Points on a hilly landscape, in no order, each with its height.
From any point a ball rolls to the lowest of the 2 points nearest to it. It stops when none of these is lower. Distance is the straight distance between rows; heights are no part of it.
q782: [  8   2  16   4 -10   1   1  -5  -1  -8   0  -4 -10  -8   4   2  -5   5
   8  -1   7 -12]  h=49.0
q192: [ -7  -7 -17 -10  17  -7 -17  17   3  10  14   3   8   8  12  -6  19   1
   3  -6 -22  18]  h=26.7
q514: [ 10   3  13   7 -11 -10  10  -2  -2 -15   5  -5  -3  -2 -12   1  -6   6
  13   4   5 -12]  h=51.1
q806: [  1   5   3  14 -10  15  -4 -16 -20  -3  -1  29 -20 -18  12  11 -11 -10
 -37  15  12  -5]  h=51.0
q315: [ 10   9  15  -7   0   6   9 -15  15 -13  -2  -5 -23 -14  -7  11 -20  10
  -8  -3  28  -6]  h=76.8
q362: [ 12  16  -3  -1  -7   4   1  -9   2 -12   1  13 -22 -23   0   3 -21 -16
 -26   4  14  -3]  h=53.6
q314: [  5   5  13   3  -3  -4   1  -8   4  -4  -1  -2   3   3  12 -10  -1   7
  10  -5  -9  -5]  h=45.6
q433: [ 13   7   7   7   8   7  -3   6  -1  -5   3   3 -16  13   2   0 -11  -5
   0  -4  14 -16]  h=74.0
q903: [  7   7   1   1  -5  -5  10 -20   7 -14   0   4 -13 -15   1   0 -35 -13
 -26   4   6  -4]  h=55.5
q54: [ -2  11   5  -3  -2  -4   4 -13   3   3   0  -7  14  -4   9  -7   6   5
   5 -19 -12   9]  h=41.0
q515: [  3  -4   3   6  -4  -4   6 -16   1  -5 -12   0  -3  -4  14 -11 -24  -7
 -18   9 -11  -9]  h=24.3
q97: [-11  -1  -3  -5  11 -12   0  17   5   1   4   3  15  27  -2  -6  12   8
  18   2  -7  -3]  h=37.7
q76: [ -6  -3  -1  -1  -2  11 -18   6 -11   4  -4  -2 -15 -10  13   0  -5 -10
  -8  -8   8 -10]  h=18.0
q299: [ 14   4   8  -9   5   8   1  -5  13   0  -4  -9 -16   0 -15  11 -21  -1
  -3 -12  27 -11]  h=75.8
q792: [  1  -8  13  12 -14   3  10 -13  -8 -11  -5  11 -11  -9   4   8 -11   5
  -8  24  12 -19]  h=14.9
q442: [ -6   7  -4  -4 -18   5   1  -9  -3  -7  -9  -4  -2 -22  10   2   4  -2
  -8   4  -1   6]  h=12.0
q113: [ -2  -9  -7 -10  28  -6  11   4  -1  16  -2   1  24  -3 -10  -1   4   7
  -2 -19 -20   8]  h=41.9
q665: [-10 -11 -12   7  -7  -2  -8  12   0  -3   7   4  -4  10  11  -1  19   0
   7  23 -10  10]  h=16.3
q205: [-10  -9   4   5  -7   6 -15  -5 -15   4  -9   4 -15 -13  19  -4 -16 -11
 -20  -7   3  -9]  h=21.1
q897: [  0  -1  -9  -5  -9   2  11  -5  10  -1 -10  -9  12   0 -10   0  -2  -4
  -3   8   1   2]  h=10.3
q325: [-9  3 -1  5  3 -8 -4 19  2 -3 12  4  1 28  1  2 18  5 18 11 -1  0]  h=40.5
q98: [  7  14   6  -9   0  -1  -1  -6   4   1   5 -13   7 -11  -8  -5   5   5
   6 -23  -1   7]  h=36.9
q761: [ -7  -5 -11  -3 -16  -1 -10   6  -3  -4   6  -7   1  -7   1  -3  24   0
   8  10  -9  12]  h=20.0
q784: [ -5 -13  -9  12   6   6  12  -1   7  15 -13   4  12  24  -5  -3  -1  -7
  -1  12  -8   7]  h=37.2
q403: [  2   7 -12 -12  -2  -7  -3  -2  11   3   7  -3  21  12  -2 -10  17   0
   6  -4 -15   8]  h=47.6
q339: [ 11  21   9 -12 -11  -4   8 -13  12 -21   8  -4 -15 -19  -9  10 -13   5
  -8  -6  24   0]  h=77.6
q165: [ 14   7  -4 -19 -15  -3 -11   6   4  -8   5 -13   4  -8 -20   4   1  -4
   8  -8  13  -6]  h=23.8
q982: [  4   3  15  -1  -2   7 -11  -4  -8  -2  -1   1 -24 -20   3   2 -24  -7
 -13 -14  20 -13]  h=16.9
q900: [  5   0   0  -9  17  -8   9   8   6   6  -2  -7  18   7 -19   0   0   8
  12 -13  -2  -3]  h=32.1
q966: [ 13   0  -4 -18  13  -4   2   6  10  -1   1 -13   4  -8 -20  -1 -19  -3
  -3 -16   8  -5]  h=77.8
q864: [ -7   4   1   7  12  -4  11  -7  -8   2  -8  -5   2 -14   6  -7 -22  -7
 -19 -14 -12   6]  h=31.0
q354: [ -2  15   1 -12 -24  -1   3 -15   0 -11   2 -11   3 -18  -5   0  14   6
  -1   1   8   7]  h=17.3
q182: [-11 -17  -7  -1  16 -10  -9  17   0  18  16   0  11  14  -4   1  29  16
  19  -4 -16  26]  h=52.5
q573: [-11  -4  -6  11 -15  -4   1   6  -8 -10   3   7  -5   3   9   7  16   2
   2  29  -3   3]  h=11.8
q389: [-11   1 -12 -10   5  -2 -12   3  -4   7  -1  -3  10 -14  11  -6   5  -7
  -7 -15 -19  15]  h=35.3
q9: [ 19   7   7   1  -1  11  -2  -4   3  -7   4   2 -21   3  -7   8 -16  -8
  -7  -3  24 -14]  h=75.0
q920: [-13   9  -9   3 -12   3   5 -11  -6   1  -8  -7   4 -14  12   0  14  -3
  -8   2 -14  24]  h=18.6
q304: [  3   5  10   8 -10  14 -14   4 -15   1  10   7 -17   6   4  18   9  -1
   8  -3  16  -3]  h=47.8
q516: [-11  -6  -3  17   5   2  10  -3  -3   9  -3   0   8  14   9  -1  -2  -8
  -5   5 -16  11]  h=32.4
q738: [  6  -2   1 -10  10   0  13   0  14  -2  -6 -14  -2   0 -21   9 -21   0
  -1  -9  20  -6]  h=76.7
q600: [  9  11  -1  -4   0  -2   9 -14  13  -9  -4  -5  -6 -17   1  -6 -21  -7
 -16  -2   2   2]  h=57.8
q30: [  6 -13   2  -6   6 -12  -3   6   1   7   1  -1  22   0  -9 -13  11  11
  19  -4 -21   1]  h=55.3
q840: [  3  12   1   9   3   8   1   4  -9  -2   9  -2  -8  -8  -2   6  -2 -12
  -5 -11   4   5]  h=29.4
q629: [  2 -12  16   7 -10   0   9 -18   1  -9  -6   5 -16  -8   1   4 -31   3
 -18  12  14 -20]  h=18.5
q432: [ -5  -7  -9  -6 -11   7  -3  -1   2   6  -6  -8   8  -3  -3   2  13  -3
   6   4  -3   6]  h=15.5
q115: [ -4  -4   0  -4  15  -3  14  -4   3  11  -7  -7  18  -4 -10   2 -10   2
  -3 -19  -8   4]  h=37.1
q605: [ -3  -3 -18  -8  12 -11   3   5   5  10   4   3  27  15  -4  -5  12  -1
  -2  -1 -24  16]  h=44.2
q688: [  4  14  -5   5  -6  12   5 -13  -8 -13  -6  18 -19 -19  10   9 -11  -5
 -32  20  14  -4]  h=52.1
q85: [ -3 -24   3  12  14   7  -8  13  -3  21  -2   0  -2  17   1  -2  12   5
  17  -1  -5   7]  h=63.6
q937: [-18  -1   2  15  11  -2  -3   9  -8   3   8   6  -9  16  28   3   6   1
  -4  -1  -8   8]  h=69.5
q142: [  5   0   2 -12  -7  -8  -6  10   1  -6   2 -13   7   3 -27   4   0   4
  18  -6  11  -9]  h=26.3
q169: [ -8 -10  -1 -10  19 -15   4  21   5   7  -3   8  22  25 -16  -9  11  16
  23   4  -3  -5]  h=34.7
q123: [ -2 -10  -4   4  -4   2   5   2   7   1  -9   4   2  23  -3  -2 -15  -8
  -2  15   7 -18]  h=14.8
q810: [  8  16   4   0 -16  10  -3  -1  -5 -11  10   7  -9   0  -2  19  11  -1
   3   5  21  -7]  h=46.4
q717: [ -4 -13  -5  -8  23  -4  -3   9   1  17   3  -1  18   7  -4  -3  29  19
  13  -8 -18  19]  h=49.8
q785: [  1  17   2  -1 -14   3  -1   5  -4 -14   9  -3  -8   0   1   5  25  11
  10   9  13  -1]  h=44.7
q721: [  7  15  -1  -2   8   1   2   8  -6  -2  10  -9   6  -8 -16   5   6  -2
   5 -20   3   7]  h=33.5
q88: [  2  -1  -9 -11  -4  -4   8  -1  19  -4 -16  -5  11   9 -11 -10   4   6
  12  16   3  -7]  h=6.7
q447: [  2   7   5   8   5  10   0  -2   1  -2  -2   5 -13  11  18  -2  -6  -2
  -7   3   7 -14]  h=72.8
q955: [ -7  -7   6  -3   6  -7  11  10   9  11 -10   2  21  27 -24  -2   4   9
  24   1   7  -5]  h=31.6
q62: [-10 -11  -9 -15  14  -2 -17   8   1  17   2  -1  12   3  15  -1  12  -1
   0 -15 -20  11]  h=30.9
q227: [  4 -10  15   0  -9  -3   1 -15   2  -7  -1  -1 -21 -20  -4   6 -34  -3
 -15  -5  21 -16]  h=20.3
q41: [  1 -10   2   8  -7  -3   3  -8   2  -3 -11   7  -4  10  12  -8 -21  -8
 -12  18   0 -21]  h=19.1
q294: [-14   1   5  12  -1   9  -6   0 -12  -2   0   8 -17   6  26   6   2   1
  -9   6   5  -4]  h=71.5
q656: [ 20   7 -10  -3   0   6  -8  -3  10  -2   2   2  -1  -1   5 -14  -3 -12
  -3  -2  -9   0]  h=62.2
q343: [-10 -13 -22   1   9  -8 -13  18   4   8  12   1   0  10  14  -5  17   0
   4  14 -19  22]  h=21.9
q848: [ -5   8   7  13 -12  19  -8  -3 -18   1  10  15 -18  -3   6  21   4 -12
  -9  -2  17  -1]  h=49.1
q300: [ -6   3  -6  13   5   2  10  -7  -6   5  -5  -5   5  -2  10  -3   6  -2
  -5   5 -20  22]  h=26.0
q200: [-10 -11 -15   0   7  -5   6   5   9  15  -5   3  23  20  -3  -3  13   0
   5   9 -16  15]  h=41.1
q553: [ -9   1  -4   4 -19   2   2  -5  -8 -11  -4   6  -3 -11  13   7   9   0
  -6  19  -1   0]  h=6.9
q858: [-8  6  1  9 12  2 -6 13 -8 -1 13  1 -7  8 15 -1 10 -1  4 -7 -6  5]  h=67.7
q890: [  8   0   6  -7  -1   9 -18   5  -7  -4  -4  -3 -20 -17   5  -1 -13  -7
  -2  -8  14 -15]  h=15.1
q190: [ -9 -24   3  24  12  -1   2  10  -8  16   0   2   0  15  -2  -4   8   2
  11   9 -14   9]  h=61.4
q684: [ -1 -21   1  11   9 -11   3   8  -5  11   2   6  14   9  -8  -7   4   1
  15   3 -20   3]  h=58.5
q5: [  4   1  -2  -9   0   0   7   2  17  -6 -12  -2   2  16  -6  -6  -6   3
   9  10  15 -17]  h=10.6
q202: [  5  10  -4 -15 -22  -5   0  -4   6 -14   5 -11   2 -16 -13   5  -2  -3
  -1   2  10  -4]  h=21.0
q10: [ -2   6  13  17 -11  18  -4 -15 -21   2   4  24 -19 -15  11  18  -5  -7
 -23   4  18  -6]  h=50.1
q552: [ -3  -3   2  12 -17  12   6  -6  -9  -6  -4   8  -8  -9  -1  16  -1  -3
  -8  19  12  -7]  h=11.5
q869: [ 15  10  -3  -9  -1   1  -2 -13  13  -4  -5  -5  -2 -15   6 -17 -11  -6
  -7  -8  -8   4]  h=60.0
q293: [ -3  -8  -2   5   6  -8   5  -8  -2   2 -11  -4   5  -7   7 -14 -23  -6
 -14  -1 -18  -2]  h=30.3
q437: [ -1  -2   3  -6   3  -4   3  12   2   5  -3  -7  12  12 -19   4   7   9
  20  -6   9  -7]  h=28.9
q23: [ -4  12   2   7   4   0   6  -5  -8   0   1  -3  -2 -16   2  -2  -8  -9
  -7 -18  -6  10]  h=24.9
q57: [ 13   3   1  -6 -10  -6 -10  -2   9   0   7  -2  12  13  -4 -15  20   5
  20   1 -10   4]  h=50.4
q478: [ -6   5   3   1  -7  -3  -3  14  -4 -11   6  -5  -2  11  -2   5  17  12
  18   9  11  -7]  h=42.9
q280: [ 2 -6  2 10 15 10 -6 10 -4  9  0 -2 -5  8  4 -3  9  2  9 -8 -3  4]  h=65.6
q774: [ 13  -7   6  -8  -1 -12  -7   5   7   8   2   1  19  14 -16 -18  19  13
  29  -2 -15   0]  h=52.8
q659: [ -1 -10  -5 -14  32 -13   2  10  -3  16   4  12  22   2  -3  -2  15  15
   4 -16 -26   9]  h=45.8

Call two points neighbours if one is among the 2 nearest of the other. Go from one point of each pair to the other, from neighbour to neighbour, staying as low as possible. Name the highest point that can't be avoided.
q23 / q890 | q864
q553 / q88 | q761
q890 / q553 | q227

Where does a ball stop that starts at each point below?
q782 | q23
q293 | q88
q688 | q553
q294 | q553
q785 | q553
q113 | q553
